Points on a hilly landscape, in no order, each with its height.
From any point a ball takes the steepest step (drop divided by distance) to one of its 2 nearest points. It stops when none of these is lower. Distance is the straight distance between rows; heights are no part of it.
<113>: [  8 -10  16  15   9 -24 -11  12  13  -9   2 -10  -8  -2  -7   1  28   6
  10 -10 -24  15  -9 -15  25]  h=63.4
<82>: [ 10  28 -20  -1  -5 -17  -5   2  -3 -19  18  -5   6   2  28   3   1  -5
  10   1 -17   4  -4  -3 -10]  h=54.2
<251>: [  6  -3  -2 -23   5   3 -18 -13   3  -7   6 -20   2 -11 -18   3  -2 -21
  -5   2   9  -3  24 -15  16]  h=57.7
<135>: [ -4 -21  21  -8  -2  11  -7  14  -9  11   3   1 -10  -7  13   3   6  29
  -5  22  -1  18 -14   1  -9]  h=35.1
<334>: [-21  -2   8  17 -14  17 -19   1 -21  14 -10   5  10 -17  -5 -21  -4  19
  -6 -18  16  31  11   2  14]  h=22.2
<692>: [  9 -28   1   3  -6  20   4 -15  -9  -3   9   3  11 -33  24   8   0  26
 -21   4 -16  10 -12  14   3]  h=23.3
<296>: [-14 -13  26  15   9  16 -18   8 -21   7   5  10 -21   2  11  15 -17   8
 -11   5  -6  19  -5  10   1]  h=27.7
<394>: [ 16  10  14   1  11  -2  20  24  15 -11   0  16  19  24  -1  -1   1  -5
  20  16  -7   9   4   3  -2]  h=51.0
<542>: [  0  -5  -3 -27 -14   2  12  12   4  11 -11   1 -16   3 -17 -11  -8  24
  13   0  -9  10   2  -6 -20]  h=66.8
<385>: [  4  10  -2   2  -5 -13  -5   1 -14 -13  14 -13  -9  -3   1  15  -6 -14
   5   1 -13  24   2  -1 -12]  h=57.1
<564>: [-15 -10 -11 -22   2  -7   4  -2  -5 -11 -15 -23 -27   6   9  -2 -24  -4
  13 -18   3  10 -12  10  -1]  h=69.1
<317>: [ 11  11   2 -13  -4  18  -1   4 -13   3  -4  16  10  -4  13  17  22  14
 -13  -3   9  -1   6  -5  -2]  h=46.7
<177>: [  4   9 -18 -15 -10  -7  15  -3  -1  21  -9   5  -8  -9 -23   7   1  17
   5   1  13 -12   7 -14 -22]  h=65.2
<561>: [ -6 -13   6   0   6  12 -12  -2 -27  19   2 -33  -1  14   9  14  -7  15
   0  -2  21  -3 -12   4  -3]  h=50.3
<827>: [ -9 -26   6   3   2   1   8 -22   1 -16  -6  11  -4 -25  15   7   9   9
  -2  16 -22   3   2   2  -3]  h=11.4
<842>: [  0   6  -7  -7  19  19  37 -13   6 -13   8  10   6  10   8 -15   0   5
   0  -7  -6 -20  -5  14   7]  h=64.7
<657>: [  5   6 -14  -9 -20  -3 -25  -2   4  11 -38  40   7  20   1   3   4  11
   2   8   4 -20  23 -10   6]  h=57.6
<766>: [ 13  -7  13  18   8   8  21  17   8   9   4  -2  13  16   2   6  -6 -15
   2   7  12   9 -12  13  -9]  h=48.5
<676>: [  4  -3   1 -13 -11   3  -9  -4  11  15 -25  20  21  -4  -3  -6 -13  10
  10   2   9 -26  24   5 -15]  h=60.1
<237>: [-10   2  -7  -4  -2  -1   1  -8   7  18  -4   9  36  -1   4  10   1  -4
  15   5  17 -28   5  14 -14]  h=61.2
<638>: [  6  -6  -5   3  10  21  26 -22   4   4  -6  20 -14   2  -9  13  -4  -5
  -8  -6  15   9  12  -6  13]  h=40.2
<107>: [ -1  -5  -9  18   2  -5   0 -11  -3 -16  14  -5  -8  24   8  15  14 -27
  -2  -7   2   0  -9  -4  25]  h=57.4
<211>: [ -7  10  -1 -18  17  17  12 -15 -13   5 -16   8   4  -5   7  22   7  -1
   1 -14  10  -1   0 -20   2]  h=43.7
<693>: [-21  13 -11  -9  -5 -16   3  22  10   3  -5  -8   2   6  11  -6  -8   6
  24 -21  -3  -5  10  -4   5]  h=65.7
<347>: [ 12   8  21  -3   1  21  -5   7  -2  -5   8 -32  -4   6   5   1   4 -10
   5  -9 -16   2 -16  -3   3]  h=56.6
<365>: [ 10  -8 -16  -4  -8 -12  -2   9  20 -12  19  11   1 -14   5  -9  27 -10
 -16   8 -19 -20  -2   0  19]  h=64.6
<138>: [ 15  -3 -15  -5 -15 -11  17  15  22  -4  -3   5  15  -7 -14 -22 -12   0
  19  15 -25 -12   5   2 -16]  h=51.8
<257>: [  8 -17  -9   4   4 -19  -4 -14   9  -9  19  -4  -4  -6 -15   7  17   8
  -1  -6 -22  -4   2  -3  20]  h=67.0
<508>: [-15   2  -7  20   0 -30  -5   5   2  -8  10  -2  -4   3  11   2  13 -28
  -8  10   0 -11   8  -8   1]  h=60.3
<215>: [  7  14  -7  27  14  19  19 -18  -3  13 -18  26   6  -2 -29  -6 -10   1
   4  -7   6  11  13 -23   8]  h=34.6
<333>: [ -6 -18   7  21  12  14   9 -18  11   4 -13   4   9  -4  15   3 -29  10
   6   1  -9   4  25   4 -15]  h=30.5
<543>: [ -7  17  11  14  12  -6   7  -3   6  12 -28  12  14  -4 -15 -13  -4   7
   4   0  11  15   3 -14  -7]  h=28.3
<725>: [ -7  29  -5   3   3 -15 -15   6   5  14 -27  22  18  -3   0   3  -4   2
  27  -1   0  -1  -2 -16  -9]  h=21.8
<519>: [ 14  -5  -8   7   0  14 -10 -12  -3  16   4   2 -13   3  17  29  19  10
 -26  -5  20  17  -6   0   2]  h=49.6
<156>: [-10  35   9   6  -1 -25  -9   5 -16 -10  17  -3  12  -4  -4 -12  13  -1
 -10   8   8   1  -7   3  -9]  h=58.7
<555>: [-24 -15  11  12 -15   1  -6  16 -22   5 -23   6  13 -12   8 -22  -5  30
  -8  15  23  30   1  13   1]  h=28.5
<821>: [  3   5 -12  -5  15  -3  26 -12  13  -1   5  -1  21 -11  -6   0   6   3
  13   4  13 -14  -9   3  -9]  h=62.4
<818>: [ -1   0  11   4  -1  -7  -9   6   8  -9 -37  30  16   5  -1 -15   3   6
 -17   6  -3 -18  11 -20   3]  h=54.0
<673>: [ 20  15   4  -6  11   7  -3   2  10  -5 -12  23   4   1   9 -10  18   6
  -9  15  -6  -8  -1  -5  -1]  h=50.2
<201>: [-21   7  15   2 -12   2  -3 -26 -16   0  10   8   1 -23 -15 -17  12  15
 -15   6   2  10  -8  22  -3]  h=36.9
<175>: [  0  -8   4   6   0  -4  19   1  -6  10   3 -17   2   7 -10 -21  20   0
 -22   5  22   3  -2  13  -5]  h=44.2
<646>: [-15 -33   3  14  13  -2   0 -10  13  -2  -9  -2 -11   3   1  -2 -14   4
   2   7  13  16  25   9  -3]  h=27.0
<621>: [ 12  10  11 -30  23   7 -12   4   6 -10   6 -13  10  14 -11  -4   2  -9
  -3   3  13  -8  10   1  11]  h=55.8
<63>: [-20   2  -1 -13  -3  -7  -2  15  10  -7  -9  -5 -29   6   8  -3  -5  -4
  15 -36   5   8  -5   7  27]  h=68.0
<298>: [ -4  15 -16  -8   4   6  18 -22   3   2 -18   2   2 -16  -9  -5 -13  -3
   2  11  14 -14  11 -11 -21]  h=63.9
<745>: [ 14 -26 -18 -19   6 -12   1 -12   2  16   5  -7   9   7 -22  12  -7   8
  -3   6  10  -6  17  10  -8]  h=39.4
<710>: [ -2  22   3  -3  22  -8   2  -4 -11  -6   4 -18  11  22  -5   6   9  -6
   3  -6   9 -19  -2 -12   3]  h=53.8
<119>: [ -7  13   2 -12  -1   2 -23  -1 -14  12   6 -24   3  16  -1  20   6   6
  -1 -19  11  -6   2  -9   7]  h=51.9
<819>: [-16   8   6  -8 -25  -8 -26  19   9  -6   0   2  -7 -12   7   0 -10  -2
   2 -10 -13 -11   7 -10   4]  h=63.2
<879>: [  7   9   3 -18  -8  -4  10   1   3  -9  16  -2 -19  -6 -18   8  13 -16
 -14   5  -1   0 -31  13 -10]  h=50.9
<285>: [ 20 -10  -3 -14   2   1  -1  -6   5  -7  -1 -26 -11  11  -9  -3 -19  -7
  21  -4 -14 -19  13   0  -2]  h=44.6
<804>: [  9  -6  11  32  -3  12  10   4   7  14   4 -21  -7   9   5  -7   9  -3
  -7  -1  22  -6  -2 -12  -6]  h=46.4
<581>: [-19 -11   9  16   6   8   0 -12  -5  -4   0   8  -8 -22  -8   9  -9 -17
  -4   2 -12  -9   4  -8   0]  h=22.7
<391>: [  9  -8 -13 -13 -11 -17  17   8   9  -6  18  -9  11  18  -4  -8 -18  -1
   5   3 -33 -11   8   2   2]  h=48.3
<684>: [ -7 -18  12 -15  -2  -2  -4   0  -4  -5  18  -4 -15  -1  10   5   6   6
  -1  25   2  22  -4  31  -5]  h=40.5
<147>: [  1   6 -20 -16   2  -1  16  -3   6 -14   4  -1  -9  19   9  -1  -6   2
  -6 -18   6  -4  -5  16   3]  h=67.1
<384>: [ 10 -25   2  20  -2  12   6   7 -15  24   3 -11 -14   6   7  29  -7  -2
 -15  -1  15  -5  -7  -5  -3]  h=48.4
<432>: [-24  15  -2  26  -6  -9   7 -11 -16 -14  15   3  17  -7   4 -11   4 -11
  -8  -2   0 -17  10   4  -2]  h=61.5
<126>: [-18 -10  15   9   0   4  10  -9 -15   5   6  -3  -1 -10   1 -28   7  23
 -29  -1  17  -9  -1   7 -10]  h=41.6
<798>: [-11  31 -21  12  -3 -14 -33  -3  12  10 -12  11  -1  -2   8  -7   0 -12
  15  -8   8 -20  -1  -5   0]  h=30.1
<104>: [ 19  33 -30   4  13  -2   5  13  -7 -15  15   6   0   2  22 -21 -14 -13
   4   2 -15 -12  -7  -2   0]  h=48.1
<578>: [-23   1  10  13 -27   2 -14 -13 -22  13 -14  18  -4 -11 -14   0  12  10
  -4  -5   4  13  -3   4  13]  h=29.8
<200>: [ 12  -3  -1 -23 -18  -2 -35   0  21  -9   8  -9 -10 -11  -7   9   1 -26
  -3  -4  -9 -16   6 -17  16]  h=60.0
<843>: [-13  20  26  -3 -10   6   6  11 -12 -11   9  -1   7  -5 -14   2  -8 -23
  17  10  -8  25   2  -9   2]  h=59.5
<125>: [  4  -6  24  20   4   9   2  -1 -21  -5  10 -10 -14  32  18   3  -3   0
   2   0  -6  18  -3  21   2]  h=19.0
<687>: [-13 -42   2   7   2 -10   0   1  17   3  -7 -15 -18  21  16   3   4  -3
   4  16  16   4  -8  15  -8]  h=22.6
<143>: [ 10 -14 -18 -14   5   2  -3 -20  25  11  -3 -21   2  -5  -7   1  -9  13
  14 -12  11  -6  22  -5  -5]  h=41.8
<778>: [ -1  11  21   2  -4   7 -15   1 -16  13  -7  -9 -16   5 -11  10   7   3
  22  -7 -11  -8  -9  -9   0]  h=54.3
<378>: [ 13  42 -23  -7  16 -11 -22  16   5  -1   2   3  -6   9   6  -9  -9 -20
   7  -7   8 -11 -13  -4   1]  h=38.8
<220>: [ -9  -7  11  -1 -28   4  -3  23   0  -1 -25  11  23 -19   7 -18   6  16
  -3   0   3  28  -1  -3  -4]  h=33.6
<259>: [ 18   1 -24  -8   1 -15   9  12   5 -15  26 -14  12  11 -12 -23  -4   3
 -10 -15 -33  -7  -2  11  25]  h=54.1
<435>: [  3 -12  15   0  -1  -1 -15  22   1 -17   2 -14 -19   6  14  -1   7  -6
   7  -7 -14  12 -23 -18  12]  h=59.6
<213>: [  0  27  -7  -2  -7  -1  -1  -3  -4  10  14  16   9 -13 -22   3   9 -11
 -10   5  11   3 -22   7 -10]  h=55.1
<346>: [ 15  21  -2   9   9   5  16  -2  10 -13  11   0  -4  17  -7   7   6 -26
  16  17  -2  -2  -7   4  14]  h=54.4
<209>: [  8  -4  -1  24   3   7   4  -5   7   4  -1  16   1 -14   6  10 -21 -11
  12   1 -13   0   2  -8 -23]  h=29.2
<41>: [ 12 -29  -3  13  -7  25   7   1  -7  14   6  11   0 -24  -3   7 -11  13
 -22   9  -6  15   2  -3  -8]  h=30.6
<30>: [ 11 -15 -10  -8   7   4   1   6 -11  19  16  -6   2 -11 -13   0 -11  16
 -15 -13  -3  -1  -1  -2  -9]  h=35.7
<241>: [ -6 -13  26  -3  -1  -1   2   5   3  -7   6   7 -20   3   0  19  -4 -23
   0  11  -4  19 -32  24  -8]  h=45.6
<791>: [ 17  -9 -10 -10  11 -18   2  14  19 -29   9 -13   0  11   7 -13  12 -12
 -11  -8 -18 -13  -7  10  21]  h=59.9

Where does a ball stop that starts at each point below?
<107> -> <334>
<693> -> <334>
<257> -> <334>

Call two points neighbours if one is among the 2 nearest of the other. Go from one point of each pair to the other, from neighbour to neighbour, staying as low as possible. Name the highest point that can't be avoided.
<725>, <334> -> <519>
<125>, <687> -> <684>
<687>, <827> -> <333>
